Points on a hilly landscape, in no order, each with its height.
From any point a ball rolls to the lowest of the 2 points nearest to it. It stops when none of these is lower. Distance is the straight distance between rows; heights are no part of it.
(405) h=490: [ -9  26  -4 -13  12 -20 -10  36 -12  33   8  -5  -9   9   8  12 -21  15
 -29 -11 -18 -15   1  11 -18  -3  -5 -40  25  -1 -10   6  -4 -36  28  -1
   1   4   4  22  11  -1  -9   6 -23   4  11  -8  -1 -18 -41 -15 -13   0
  -3 -10   8]
(140) h=627: [-34 -40  -4   6 -13  30 -24  16   8 -11 -35  36  25 -35 -13  38  14   9
 -16 -10  10  35 -27 -32 -47 -10  -6  34 -35  10  -1  -5   0  16 -28 -19
  15 -11  23  20  16  -2 -15  21   7 -33   4 -10  37  10  18   4 -22   7
  19  27 -40]
(30) h=677: [-14 -16  26 -25  -7  17 -10   4   9   0 -14  64  35   0 -13  13  38   7
   9 -33   0  25 -10 -10 -41  -4   6  43 -63  10   1   5   4  20 -14 -18
  45  37  38  19   2 -12   1  30  28 -52 -10  -3  37   1  38  -5 -20  28
  14  22 -37]
(228) h=497: [-46  14  24  -9   5 -20 -10 -34  17 -15  15  -5   6  18   7 -11 -16 -17
  25 -28  20  40   4   9   1  60  43  10   1   1  21   5 -31  20 -24   0
  23 -11   8 -19   8  25 -56 -38   7  27   4  21 -52  -4  -1  -7 -13  20
  23  37   3]
(917) h=623: [ -6   4  18  30  27  14 -48 -12   8  -5  20  -8  -8  11  28  -3 -37 -23
 -38 -15  13  17 -16  38   6   6  37  -3  17 -40  -9 -15 -28  20  17 -20
 -57 -24  -8  20  28  29 -51 -20 -35   3  -7 -32 -29  -4  -9  11 -21 -18
   3  21 -18]
(878) h=523: [ 45  21   9  -6  61  26  46 -12  20  37   1   4  -3  10 -16 -46  -6 -17
  17 -14  -6  43  47  17  -6  -2  28   1   4 -18  12  -6   4  39 -18  27
 -36  37  10 -44 -25  -2  33 -61  42  24  31 -14  16 -21  31  16  27  15
   4  -4  -5]
(258) h=418: [-26 -44  29  10 -56  -9 -30 -45  17 -27   2 -10   4  15  -1  20  24 -18
  48  30  20  -3 -44  11  12  39  19  33 -40   6   1 -11   6  19   0  -4
  29  -3  -5   5  -8   7 -62  28  -5 -24 -30  11 -30  28  10  38  12  13
  -2   3   6]
(730) h=341: [  7  33  30  37  22   0 -13 -17 -34  41  13 -42 -19  -8  17  -3 -26 -18
 -16 -11   6   3  12  19  18 -14  -6  -4 -10  -1   2   5  37 -17  53 -30
 -15 -23   9  35   5   7  -8 -22 -54  -9 -13 -17 -38   4 -29  -2  12  -3
  -7 -34  20]
(791) h=504: [-13   4 -27  15  30  17  17  37 -21  17   3 -26  -9 -42 -11  22 -44  21
 -51  -7   9   3  23 -28 -20 -42 -19 -16  32   6  15   0  10 -34 -12  -6
 -22 -25 -15 -11  20  -7  39 -19 -30  27  33   3  20 -23 -27  -5  25 -15
   2  -1 -13]
(219) h=599: [ 12  -1  -9 -10  -8 -29  16   6 -24  40   3   5 -26  10  -1  19  17 -10
   5  37   1 -32   4 -15  30  39  -5 -21  25  21  -7  11  15  -7  12   2
  -6  12 -47  -1 -29  -2  -1   0  21   6  11  -5  -8  22 -12  11   6 -30
  -4 -13  34]
(922) h=328: [  4 -10  -1  19   9   5  -5 -35  30  -9   0  -1   3  20  -6 -51  18 -21
  10  -1   6  20  16  20 -10   5  -7  12  23  -3  22 -33  14  22  10   4
  12  44   5 -27 -30  38  -2  -2  15   0 -14   4  -3   9  32  -5  22  28
  -7 -29  -3]
(139) h=562: [ -5  21  31   4  14  14   8  -6   4  31 -27 -15  -8  14  11  12 -14 -30
  11  13  24  16   0   2   8  -2   1 -28  23   0   0   3   7  -6   9  19
 -28 -12 -24 -15  -7 -25 -14 -12  -7  35   1 -17 -23 -36   5  21  37  11
   4 -14  -5]
(418) h=667: [ 28  17   2 -45 -27  -9  19  22 -45  20 -52  33   7 -12  23  65  48  22
  31   6  10 -25 -11 -40  17   3 -36 -17  -8  23 -22  48   5  -9  13  26
 -15 -27 -15  28  -4 -46  23  22  26 -19  -3  -8   0  -2 -14 -19  -1 -37
   0  -9   3]
(546) h=347: [-33 -27  28   2 -37 -28 -22 -22   8 -25 -14  -6   1  13   7  10  12 -34
  51  33  26   4 -17  11  29  34  24  -3 -15  -2  10 -16   3  18 -10  18
  28 -17 -44 -29 -30  -9 -36  14  -4  32  -7  21 -21 -13  20  39  29  16
  -3  -2  11]
(253) h=445: [  3  23 -16 -22  25   4  29  18 -24   7  -6  25   5 -24 -11   4   2  22
  -6 -22  -1  11  31 -31  -9  -4  -5   3   3   4  13   7  -2   6 -30   8
  -7   9  14   2  -3  -6  40 -26   6   9  24  -5   2  -4  -9 -21 -10  -3
  17   5 -18]
(393) h=458: [-23  19 -17  -8  42 -12  24  26 -35  12   6 -12 -16 -28 -17  15 -44  17
 -41 -15   5   0  38 -38   0  -3   1 -21  39  12  11  -6  -2 -44 -21  -6
   0 -36 -27  -6  12   3  20 -22 -21  34  49  19  -8 -13 -28 -20  17  -9
  19  10  16]
(256) h=345: [  1 -24 -25   3 -33 -21  14  25  26 -50  26 -21  12  44 -20 -51  -2   9
  39   8 -14 -44  20   9  10   9   8   1   9  -5   2 -14  -2   2 -11  20
  45  33  13 -32  -6   1  24   4  15   7  -3  28  22   3  20   6  20  46
 -16  -1  23]
(565) h=520: [ 24 -14   8  36  -6   0   4   1 -25  -2  49 -18  -4  -2 -24 -40  -9   1
   2  13   4 -26 -11   9  11 -40   9  -2 -38  -9   2   2  31  -7  38 -11
  -9  27  23  10   0 -24  19  -6 -34 -35   1 -15  24   1 -13  27   3  15
 -18 -27  39]
(64) h=650: [ 38 -25 -52   2  27  -2 -10  28  -1  13   3  15  -4 -24  -4  10  -6  16
 -51  45 -33   3  21 -17 -21 -24 -28  11  26  15  27 -15  11 -15   0 -15
  -6  17 -49  -6 -22  28  40  24  15  10   1  -2  59  23  -2  -4   1 -33
 -12 -22  -4]
(186) h=720: [ 23  16  28 -42  12  -1  14 -13  -8   0  12  58   9  -1  -6  12  49  16
  25 -36 -11  20 -16  -6 -11  33  30  35 -62  24   4  30 -12  40  -4   2
  24  43  28  34 -29 -17  -6   1  41 -44   6 -11   6   3  22 -21 -27   7
  20   9 -36]
(3) h=422: [-19  58  23   4  39 -11 -25   9 -21  54 -12 -37 -31  -4  21  30 -43   2
 -30  -7  -6   1  -2  14   0  -2 -28 -31  38  -1   2   4  18 -41  44 -20
  -4 -41  -9  31  -6   6 -12 -15 -53  18   6 -12 -36 -28 -36 -22   5 -15
  14 -26  20]
(78) h=505: [-28 -62 -16  22  -7  12   6   3 -31  -3   3   5   9 -55 -31  39 -15  -7
 -21  16  24  16 -19 -50  -8  33  23  35 -41  45  16   7  -2  27 -51 -16
   5 -24 -11  -3  -6   1 -14 -24  11 -10  31  -3   7  34  -3  28   5  -9
  22  33  -3]
(652) h=553: [ 16   5 -30  29  21  18 -24  32  -7  21   2 -20  -6 -57 -16  16 -47  20
 -66  12 -15   7  19 -17 -22 -60 -40 -11  30  -2  21  -4  24 -48  28 -22
  -1  -7 -21  21   9  14  33  14 -56  31  10  -1  24 -11 -29  -7  11 -10
  -4 -41  -7]
(866) h=544: [-35  22  -1   1   4  17 -24  36 -12  18  -8  12   1 -27  17  50 -43   9
 -58 -11 -10  15 -15   6 -31 -25 -13 -23  33 -10  -1   0  -8 -45  15 -14
   7 -38 -12  29  28 -11  -5  27 -38  20  24 -15  12 -29 -29 -18 -18   6
  -2  -6 -22]
(510) h=628: [ 15  41   2 -24 -26   4  10   7 -13  35 -50   1 -20   2  39  63  35   7
  27  21   4 -10 -25  -2  26  -2 -49 -43  26   5 -46  37  23 -33  28  18
 -32 -35 -20  23   0 -28  -8  40   2 -10 -29 -16 -22  -3 -20 -14  -2 -53
  -3 -24   3]
(743) h=580: [ 35  59   2 -16  44  28  49 -21  -6  24 -38   6 -18 -19  15  -2  15 -11
  14 -18   9  43  39   5  19  24   6 -12  46 -10 -11  11  -6  24 -29  37
 -59  -9  -6 -36  -8  14  13 -38  36  21   5  -1 -36  -7  27  -6  20 -20
   1   0 -30]
(622) h=470: [-52 -28   7   5 -72   1 -31   2  33 -72  -5   4  35  17 -15   5  14   2
  26 -29   6 -20 -26   1 -13 -21  -6   9 -25  -2   8 -18 -10 -17 -21  -7
  63  -8  48 -10  24  -8 -23  37 -37 -11 -14  40   9 -14  12  -9 -14  63
  -1   8   0]
(185) h=321: [ 17  16 -14 -15 -29  15  20  19   3 -23 -22  -9   4   6  -6  -6  20  25
  27   8 -11 -50  -5  -4   5 -44 -42 -30   3  -7 -39   8   0 -23   8  26
 -11   2  24 -13  16 -43  40  19  -5  -8  -7   1  25  -7   2 -10  -8  -5
 -25  -5  13]
(462) h=678: [ -8   7  13 -20  18   2 -27  -6 -32  23  -6  32  -1 -37   7  33   8   2
 -51 -35  -5  42  -2 -38 -25   6 -17  33 -28  22   3  11   2  17   3 -22
   7  -2   0  52 -16   6   3  -3  11 -44 -13 -29  -7  14  -7 -35 -18 -42
  27  17 -54]
(114) h=726: [ -3   3 -34   1 -31  -4  -3  -2  15 -76  14  13  37  -5  13 -22   1  17
  -3 -54   4 -33  -3  -3   1 -14   0   4   1 -29 -29 -24 -29  11 -27  -5
 -16   0  60  -3  57  22   8   0  -8 -18  -9  18  -7  12  14 -21 -41  21
  -4  40 -32]
(223) h=364: [  2  23 -41 -26  28 -17  36  19 -30   2  15   7   4 -38 -28  -9 -23  31
 -36 -27  -3   5  50 -62 -13  -5   7   7  11  17  31   3 -12 -14 -37  -1
  13   6   0 -11  -6   4  47 -39  12  19  42  28  19   2 -29 -30  -8 -12
  17  22  -1]
(280) h=629: [ 42  -2  21  29  -1  20 -10  -6  -4   0  17   0   8   6  10 -12   8 -12
  -2 -10  12  -6 -24  19   3 -21  28   9 -35 -26 -11  22   5  28  32  -9
 -41  17  53  33  32  -5 -19 -10 -25 -45 -22 -35   1  15   3  21 -23  -2
   2   1 -11]
(204) h=725: [ 30  -7  -9 -16  22 -19 -15  -3 -25  31  -9  34  -3 -35   0  25  28  -2
 -48   7 -21  10   1 -30   3   6 -17  28 -19  36  24   5  14  38  -2   2
  -5   5 -30  31 -39  21  23  20  33 -34 -26 -19  16  35   4 -12  -8 -54
  10  -9 -33]
(439) h=709: [ 62 -18 -12   3  66  17  29  13   9  40  18  -2  -1  -2  -9 -35 -16  -1
 -34  25 -20  24  39   8 -14 -23   5  -4  17 -12  15 -15  15  15  11   0
 -39  27 -33  -7 -17  13  50 -11  17  19   9 -28  62 -20  16  22  28 -33
  -6 -24  -6]
(424) h=407: [-24 -18 -18   1 -52 -17 -14  14  37 -58   7 -10  29  30 -17 -23   6   2
  16  -3  -8 -45  -6   2  -4   2  -4  -5   6  -5   3 -22 -12 -15 -12  10
  52   4   6 -25  12   3  -2  33   0  -1 -13  37  15  17  11 -19  -2  44
 -11  11  15]
(201) h=655: [ 36  16  31  23   9  16 -20  -3  11   4  17 -20  -9  35  22 -22 -11 -13
  -8 -11  16   8 -18  58   7 -14  23 -16  -3 -41 -16  15  -5  11  38  -4
 -57  -9  22  20  30 -16 -28 -18 -28 -15 -16 -39 -21 -20  -5  20  -9 -20
 -18  -4  -1]
(596) h=209: [ 29   4 -53 -37 -25   3  56  37  -2 -37 -10 -12   1  -9  -3 -20  26  36
  29  14  -9 -46  12 -25  20 -17 -11 -19  12  -1 -32  11 -22 -14 -30  37
 -15   6  11 -16   9 -39  69  13  42  15  10  12  32   7   5 -13  -7 -20
 -26  13   7]
(588) h=794: [ 43 -27 -53   2  -8 -13  42   3 -21 -17  10  -6 -10 -24 -26  -8   3  10
  -4  32 -12 -44   2 -30  24  -3 -22  27 -13  30  -5  18  -4  19 -13   5
 -37  15   1   0   6  -9  50  -5  34 -11  -3  -6  27  34  -4  13  -5 -38
 -12   5  18]
(816) h=684: [ -7   6  -5   3   0 -32 -42 -23  -5   2   1   4 -14 -39   2  10   9  18
 -28 -37 -18  24 -19  -9 -24  -1 -30  29  -5  19  -6 -21  12 -10  16 -56
  41  17  34  64  -6  49 -17  16 -15 -41 -32  13 -25  45 -13 -37 -45  -8
  22  -5 -29]
(413) h=861: [ 20 -51   6  41 -15  38 -25  -7   2 -21 -31  13  14 -22   1  18   2 -15
  -2  18  20  -8 -31  -8 -13 -30 -24  17 -25  -5  -9  -9  12  28 -13   9
 -40 -17  11   7  29  -6  -7  29  -3 -33 -23 -30  30   8  26  33  -4 -18
  -6   6 -19]
(249) h=541: [-22   2  14  -9 -22 -17   8 -32  18 -32  15 -13  15  32  -4 -20  23  -2
  47 -16   3  -8   1  11  13  46  30  29 -27   5   0   3 -26   6 -11   1
  37  18  34 -13   0  21 -32 -24  18 -14   3  33 -36   9  12 -11 -16  42
   9  27  19]
(66) h=631: [-19   6  15   2   1  -1 -40   1 -19  19 -17  20   1 -22   1  28  -2  -1
 -42 -34  -6  31 -17 -11 -42 -10 -14  22 -22  24   4  15  21  -3  19 -43
  29  13  35  61  -7  -3 -10   9 -29 -42 -22 -10   0  15 -21 -19 -30  -3
  11  -3 -41]
(564) h=441: [-56  -9  18  -2   8 -10 -33 -26   5  -5 -16  18  -3  13  21  17 -32 -37
   5  -5   8  51  -1  19   9  57  31   4  35   1  17 -16 -31  22 -46  -1
  23 -34 -50  -8 -18  39 -54 -10   4  47   3  16 -33 -15  13   6  12   0
  23  32 -11]
(175) h=242: [-13 -21   1  -3   2  -3   9 -12  20   9   1  13  10  24  -9 -24  22 -23
  33   5   8  18   8  -2  -8  32   3   7  19   3  18 -20   1  19 -27  10
  31  32 -11 -32 -33   5  -8   0  36  13  15   9   9   5  24   8  21  24
   3   3  -4]
(347) h=579: [-40  14   9  14  -4   7 -40  10  14 -15  -9  12  15  -1  -2  13  -6  -1
 -16 -39  -2  27  -6   5 -44 -15 -11   6 -11  11  10 -15  -6 -26  -1 -28
  38   3  42  23   9   8 -18  17 -29 -17  -1  17  -6  -6   2 -20 -24  28
  15   0  -9]
(285) h=453: [ -3  -7  -7  49   0   7  -5 -12   0 -33  25 -57   1  -9  -5 -49 -34 -12
 -15  24  -8 -25  38   3  15 -49  -4  -6  -1 -29  11 -46  32 -17  32  14
 -16 -25  -4 -31   7   3  33 -14 -59  36  -1  15 -11 -13   3  19  43   6
 -16 -28  16]
(949) h=457: [ 14  20  26   6 -10   5  17 -15  -5   9  14 -30  -6  32 -11 -36   1  -5
  45  16   1 -42   2   7  11 -29  -5 -20 -26  -8  -6   7  28 -16  43   0
  13  19  14  -9 -13 -27  10   1 -14 -17  -6   0  -3 -16 -14  15  25  34
 -11 -37  49]
(672) h=761: [ 30 -33 -27  -8  -4 -22  15   8 -38  20   7  20  -5 -40 -16  12  10  10
 -23  29  -8 -16  -4 -40  15  13 -15  44 -23  45  25  15  11  32 -13  -8
 -12   4 -21   5 -27   4  38  11  40 -27  -6  -6  26  43 -22   2 -10 -54
   7   5   5]
(601) h=401: [  2 -19  -4  46   7   2 -12 -32  21 -19  20 -41  -5   8  -3 -40 -12 -22
   3  24  -8  -5  32  28  14 -18  -8   2  25 -22   6 -48  22  -3  20  13
 -14  15 -12 -42 -21  29   3  -6 -14  25 -15  -1   2  -2  16  13  45  -1
  -6 -30  13]
(534) h=784: [ 38  16  -6 -24 -31 -25   6 -11  17  14   2  30 -13  13   2  -4  66  15
  30 -11 -32 -15 -14  21  17   3 -16  20 -21   2  -9  11  28  10  40   1
  32  47  -7  20 -35   7  28  42  44 -44 -27   5  36  21  14  -8  -4  -3
  -6 -28 -14]
(494) h=412: [-12 -25 -15  -9   1 -12   7 -17 -27  -2  11  11  -3 -30  -4  22  14   0
 -13  14  26   3 -18 -35  14  67  21  26  -3  22   2  -3 -14  25 -49 -13
  -3  -8 -23   5  -4  22 -39 -12  30  -9  17  -5 -30  47   1  11 -20 -20
  20  39   5]
(713) h=533: [ -3  19  28  12  25  20  22   8  -4  10 -12 -34 -20   1  -3  -5 -27 -27
  14  24  13  10  33  -3  16 -19   6 -35  10 -18   6 -17  10 -12   7  21
 -20 -41 -25 -44   0 -32  18 -20 -25  49  28  -4 -19 -51  -1  38  58  -4
  -2 -12  19]
(518) h=651: [ -6 -21 -25   1 -53 -15  13   7 -17 -37  20  -1  14   2  -6  15  14  14
   3  -3  10 -51 -35  -9   8   1   7  -6 -38   5 -24  29 -16 -20  -8  -7
   3 -19  29  22  40 -22 -20  11 -23 -31  -5   6  -7  21 -15  -2 -31  16
  -9  32  16]
(340) h=393: [  2  39  20 -12 -28  16  10  -3  23 -14 -27 -30   9  46   0 -21  11   6
  42   3 -11 -44   2  13   8 -37 -21 -40  12 -14 -11  -2 -13 -45  19  22
  11 -10  23 -28  12 -37   6  13 -17  12  -4  15  -2 -32  -6  -5  20  27
 -24 -21  10]
(821) h=783: [-50  13  34 -20  -9 -17 -48   1  31  22   1  15  -8  37  42  23   5 -12
  22  -4 -10  32 -39  41   5  47   5 -12  27   2   9   9 -32   1  10 -14
  22 -16 -16   3   4  21 -69  27   1  21 -29   5 -33 -10  -1 -20 -20  15
   4   7   5]
(79) h=524: [-69  -4  13  -6 -54   2 -43 -13  22 -38 -12   6  29   8   6  20   4   9
   8 -29   9   9 -32   5 -21 -10  -7   7 -32  11   1   1 -20 -26  -4 -33
  55 -19  58  15  31  -7 -55  17 -30 -16 -14  36 -20  -1  -2 -16 -25  43
   1  18   3]
(734) h=757: [ 37   6  20 -27   0 -17   2  -5   4  12  39  42   1  18   1  -8  45  24
  15 -26 -23  -4 -21  38  -7  11  16  29 -52 -13  -7  23   1  35  34  -9
  23  58  12  34 -21   6  17  37  29 -64 -13   0  34  16  10 -15 -32   9
  -7  -6 -12]
(662) h=578: [-35 -53 -12  -1 -11  32 -10  -2 -18  -3 -39  39  13 -60  -2  52 -11  -3
 -28  -8  24  36 -18 -47 -31  26  -2  44 -32  30   3   2  -6  23 -47 -19
   6 -38  17  27   9   3 -27  -4  20 -39  14 -13  11  22  19  10 -13 -22
  31  42 -42]
(23) h=799: [-51  15  36 -37 -15  -1 -31  18  26   4 -16  47  19  29  30  43  17   5
  14 -20  -1  25 -47  30 -22  29   5  -8   7   5  -1   6 -36  -5  -1  -3
  34  -5   5   8  11  -8 -51  34  11  -6 -18   8 -17 -19   0 -28 -31  20
  -1  26  -4]
(888) h=690: [  0 -14 -37   2 -57  -9  -2  18  -1 -74  20  -7  19   1  -8  -6   6  26
  -3 -34  -6 -66 -25  -6  16 -17 -12  -4 -15 -23 -42  -7 -14 -23 -17   6
  -6  -8  47  13  61  -9   4  18 -25 -35  -5  12   5  20  -7 -18 -45   9
 -20  29  -6]
(702) h=603: [ 42 -16 -35  22  31  -2 -33  17  -2  29  20  -1 -15 -16 -11   0 -24   8
 -81  39 -29   3   2  17 -15 -31 -33  -5  31  -4   6  -7  30 -31  39 -21
   0  12 -49  33  -6  25  14  17 -28  27   3 -22  40  17 -29   3  -8 -20
 -32 -54  -2]
(10) h=550: [ 34  18 -12 -13  30 -14   9  18 -20  40   1  -8 -24  -1  27  14   8  -8
 -24  18 -15  -4  -2   3   8  16 -11 -30  37  -6 -15  10   9  -6  29  10
 -37  -6 -40  26 -11   7   3   7   8   7   1 -23   5  10 -22  -6  -6 -46
  -5 -20   5]
(390) h=61: [  8 -11 -26 -12   0  14  37  18  10 -35   4  -8   8  10  -7 -33 -12   7
  13  23   1 -25  26  -7  -2 -18  13 -23  25 -23 -19  -6 -20   2 -35  36
 -21   0  -9 -45  14 -26  42  -8  19  40  11   8  28 -15  11   7  19   4
 -20  16   1]
(184) h=297: [-15  -4 -15 -13   3 -18  -1   9   0  -7  17   2   0   0  10  18  -9   5
 -18   0  11 -13  -6  -2   2  35   8  -9  28  -3 -15   3 -25   3 -36  -1
 -22 -16 -28   4  13  12 -15  -1  15   6  18  -9 -18   9  -8 -10 -29 -23
  -4  29 -13]
(316) h=584: [-30  14  -1  -1  12  24 -45  21   0  -3  -2  10   2  -1  33  22 -50   6
 -64 -23   4  19 -18  23 -12  -1  29 -24  37 -22 -10  -5 -32 -19 -10 -14
 -24 -36 -23  23  38  12 -35   2 -29  28  15 -20  -4 -28 -19  -1 -29  -7
  11  21 -26]
(443) h=552: [ 35  38  13 -18  45  48  37 -15  22  38 -29  20  -5  -4   3 -12  15 -23
  22 -11   3  62  29  19  -7  -3  19  -5  24 -12   1  13   5  32 -22  37
 -49  11  -5 -42 -26  -9  22 -48  47  31  19 -19 -12 -24  43  13  34  -4
   6   1 -31]
(345) h=676: [ 53  -3  -2   5  51 -11  40  -1 -30  54  24  -4 -23   7 -12 -39  -4  -5
   6  17 -11  -9  37  -4  25  -7   5  -2   7   6  -3  11  27  24  14  12
 -25  30 -14 -14 -31  -8  52 -31  35  17  31 -10  40  -7  -9  10  13 -17
  21 -29  30]
(592) h=496: [-19   7  24  44   5   6  12 -13   1 -16 -21 -47 -13 -32  -4 -29 -34 -11
   5  10  10   5  40 -20  16 -52 -17  -4 -22 -14  18 -40  39 -21  20  27
  -8 -49 -14 -49   7 -31  44 -13 -78  38  15  14 -25 -43  -6  33  60   7
   5 -20  28]
(961) h=760: [-33  -9   2  13  -7 -20 -67 -30  32   4 -11   6 -18  10  30  17   9  -1
  -8   8   1  22 -48  42   5  33 -16   3  49   5  -2 -23  -4  -1   7 -37
  21 -13 -31  34  -6  50 -63  37   8   3 -34   6 -47  27   7 -19 -21  -7
  -2 -10  -8]
(2) h=841: [ 42 -44 -23  41  -9  38  13  15  15 -12 -10  -8   9 -13 -12 -22   0 -16
  -8  36  12 -13   5   2   6 -37 -20   1 -11 -20  -8 -12   1  19   0   9
 -52   2   4 -19  22 -18  32   1  -3  -5 -15 -28  40  -9  21  34  15  -8
 -27   0   2]
(38) h=318: [-16 -27 -10  -9  38   0  -4  18  23  19  -1  20   4  12  -3   4   9  -8
  -8  13  -7  39   8  -2 -31  11  17   6  32   8  38 -15   3  18 -24   9
  22  30 -25 -17 -38  19  -1   7  40  17  30   4  31  -3  18   9   9  14
   5   4  -8]
(845) h=423: [ 20  31  32  20  38   8   9 -36 -12  26  17 -37 -16   6  -6 -29 -17 -25
  12 -21  12  22  22   9  -1  -1   6   3 -17 -10  16   6  21  -7  14 -10
 -10  11  30   2  -3   5  -2 -54 -29   1  17  -6 -41  -5  -4   8  21   2
   6 -17  15]
(374) h=176: [ 33  11 -11   1  23   4  41   0   2  -6  10 -33  -6  32 -17 -59 -24   2
  21  15  -3 -23  46   8  21 -16  16 -29  20 -21 -15  -9  -1   0  -5  32
 -22  18   9 -42  13 -19  37 -33   6  38  18  12   2 -18   8  10  21  15
 -17  -1  11]
(433) h=595: [ -1  22  31  -2 -22   9 -22  -4  -6  40 -47 -14 -11  10  17  35  20 -19
  23  33   1   1 -23   8   1 -15 -32 -32  33 -14 -17  16  23 -33  31   7
 -17 -15 -31  -1 -22 -16 -26  31  -7  12 -28 -11 -21 -19  -4  -2  26 -14
  -3 -43   7]
(844) h=732: [-29 -12 -16  23   2 -24 -52 -16   8  -1 -10   2 -22 -17  22  19  -6   0
 -39 -13  -4  23 -15  12 -21  29  -9  14  37  17  -6 -36   4 -17   0 -52
  35  -4 -14  46  -8  61 -39  26  -3  -5 -24   5 -41  49  -1 -26 -32 -16
   7   6 -20]
(144) h=593: [-43   8   5 -29 -27 -33  19  -4   1 -26  18 -14  18  32 -18 -16   2  17
  35 -23 -10 -23  -7  -1   6  30  33   5 -36  12  11  12 -31 -35 -10  -6
  73  -1  30 -12   2 -11 -31 -11  -4  -3  15  42 -23   6 -26 -12 -11  57
  12  20  46]
(484) h=396: [-58 -12  27 -11 -23 -15 -23 -26   0 -13 -20   0   3  12   0  28 -13 -35
  37  14  18  36  -8   0  21  48  25   0   3   8  26  -3 -10   7 -52  16
  36 -31 -49 -36 -34  11 -35   0  -6  49   0  31 -24 -24   9  23  28   7
  21  15  -4]
(268) h=818: [-13  38  27 -43 -22  -1  11   6  28   4 -16  45   8  30  38  45  58  26
  53 -21  -6   6 -36  21  10  34  12  -1 -18   2 -15  32 -39   2  10   5
   7   4  28  14  15 -10 -44  12  29 -17 -25  -6 -22 -13  12 -34 -30  10
 -12  15   7]
(149) h=834: [-16  59  39 -44  -3  12  15   0  33  24 -32  11   3  39  30  19  46   3
  61  -6   0  24 -19  35  11  12  14 -24  11  -5 -16  49 -32   8  13  25
  -5 -12   2  -6 -11 -19 -39   6  36  -1 -23   7 -36 -25   6 -25  -7  17
  -6  -7  -6]
(322) h=191: [ -6   7 -26 -17   6  10  17   5  -2 -28  -4  -1  10  -8  12   2 -25  12
 -26  -6   7  -4  13  -4  13 -15   3 -20  42 -23 -17 -18 -31  11 -50  20
 -40 -27 -23 -23  25  11  14 -12   0  36  18  10  -8 -11  17  -6   0 -14
  -3  26 -17]
(689) h=480: [ 14  28  34  20  52   9  27 -25  15  16  25 -16  -3  29 -13 -46 -33 -11
   7 -22   4  37  47  14   0  20  46   4  -4 -14  15 -12  -4  19  -6  25
 -20  16   8 -34  -1   0   0 -61  -7  31  38  -8 -16 -25  13  20  35  14
   5  12  21]
(161) h=270: [  1  -4  -1   4 -13 -13  19  -3  23 -51  20 -42  -4  51 -18 -62 -28  -8
  50  18 -11 -40  40  17  36 -16  18 -24   4 -35  -2 -15   0  -3   0  43
  31   7   5 -56  -4   1  23 -31  -8  40   1  31  -3 -11  11  11  38  24
 -12  -6  30]
(470) h=481: [-37 -16  26  18 -38 -27 -19 -45  16 -25  24 -18   2  12  -4 -15  27 -16
  39  -3  22   6 -19  -1  11  28  16  30 -35   9  13 -24  11  12  11 -27
  43  11  20   1  -9  10 -48 -10  -7 -17 -14  15 -41  17   9  10  -2  34
   3   3  20]
(320) h=819: [ 55 -19 -38  21  -2  18  50   4 -20 -17 -13 -19  -3 -29  -9 -24  -7  14
   4  35   1 -44  18 -20  26 -35 -28   7 -22   4 -17  16   5  26  -7  11
 -62   1   7 -21   9 -27  66 -17  29   4 -16 -25  32  -2   0  13  12 -26
 -12   9   5]
(522) h=643: [-14  -3   1 -16 -47 -25  15  21  -1 -25  24   7   5  29 -19   4  18  29
  17 -28  -9 -51 -27   4 -11   7  21   3 -46  12  -8  29 -11 -21  17 -21
  51  20  30   7  16 -18 -10  11  -7 -40   3  31   3  17 -18  -2 -29  39
 -11  10  38]
(857) h=583: [ 37 -35  -4  26 -14  11 -10  -2  -6 -15  37   2  10   5 -24 -23   4   2
  -7  -8   3 -30 -13   5 -13 -22   3  26 -41 -13  -9   7   8  19  20  -9
  -5  29  41  24  24   4   0   6 -13 -57 -18 -18  17  20  -6  18 -23   8
 -11  -2   5]
(460) h=641: [ 21 -11   5   7  22 -16  22  13 -22  63  12  -4 -29  12 -16  -5   5   0
  11  41  -1 -20   4  -7  12   1   6 -14  10  28   0  24  29  -1  31   6
   2  22 -39   1 -45 -20  23   1  15  11  20  -6  37  -3 -19  21  17  -7
   7 -31  48]
(72) h=683: [ 48 -44 -41  -4  40  12  35  20   0  20   7   6  -2 -24 -16 -23 -22   8
 -47  57 -21  -1  28 -10  -8 -29 -29   4   4  20  29   7   8  10   6  -8
 -40  15 -38 -15 -10  10  61  14  33   8  -7 -19  70   8   5  11  15 -39
  -4 -15 -15]

Where does a ball stop that starts at each point below?
(734) -> (390)
(510) -> (175)
(114) -> (546)
(23) -> (66)
(280) -> (390)
(443) -> (730)
(743) -> (730)
(64) -> (223)
(320) -> (66)
(888) -> (546)
(534) -> (390)
(79) -> (390)

For each start below, name every point that the ball comes to, in order.
(149) -> (23), (821), (961), (844), (816), (66)
(347) -> (79), (622), (424), (256), (161), (374), (390)
(78) -> (494), (184), (322), (390)
(2) -> (320), (588), (672), (204), (462), (66)
(72) -> (64), (702), (652), (791), (393), (223)
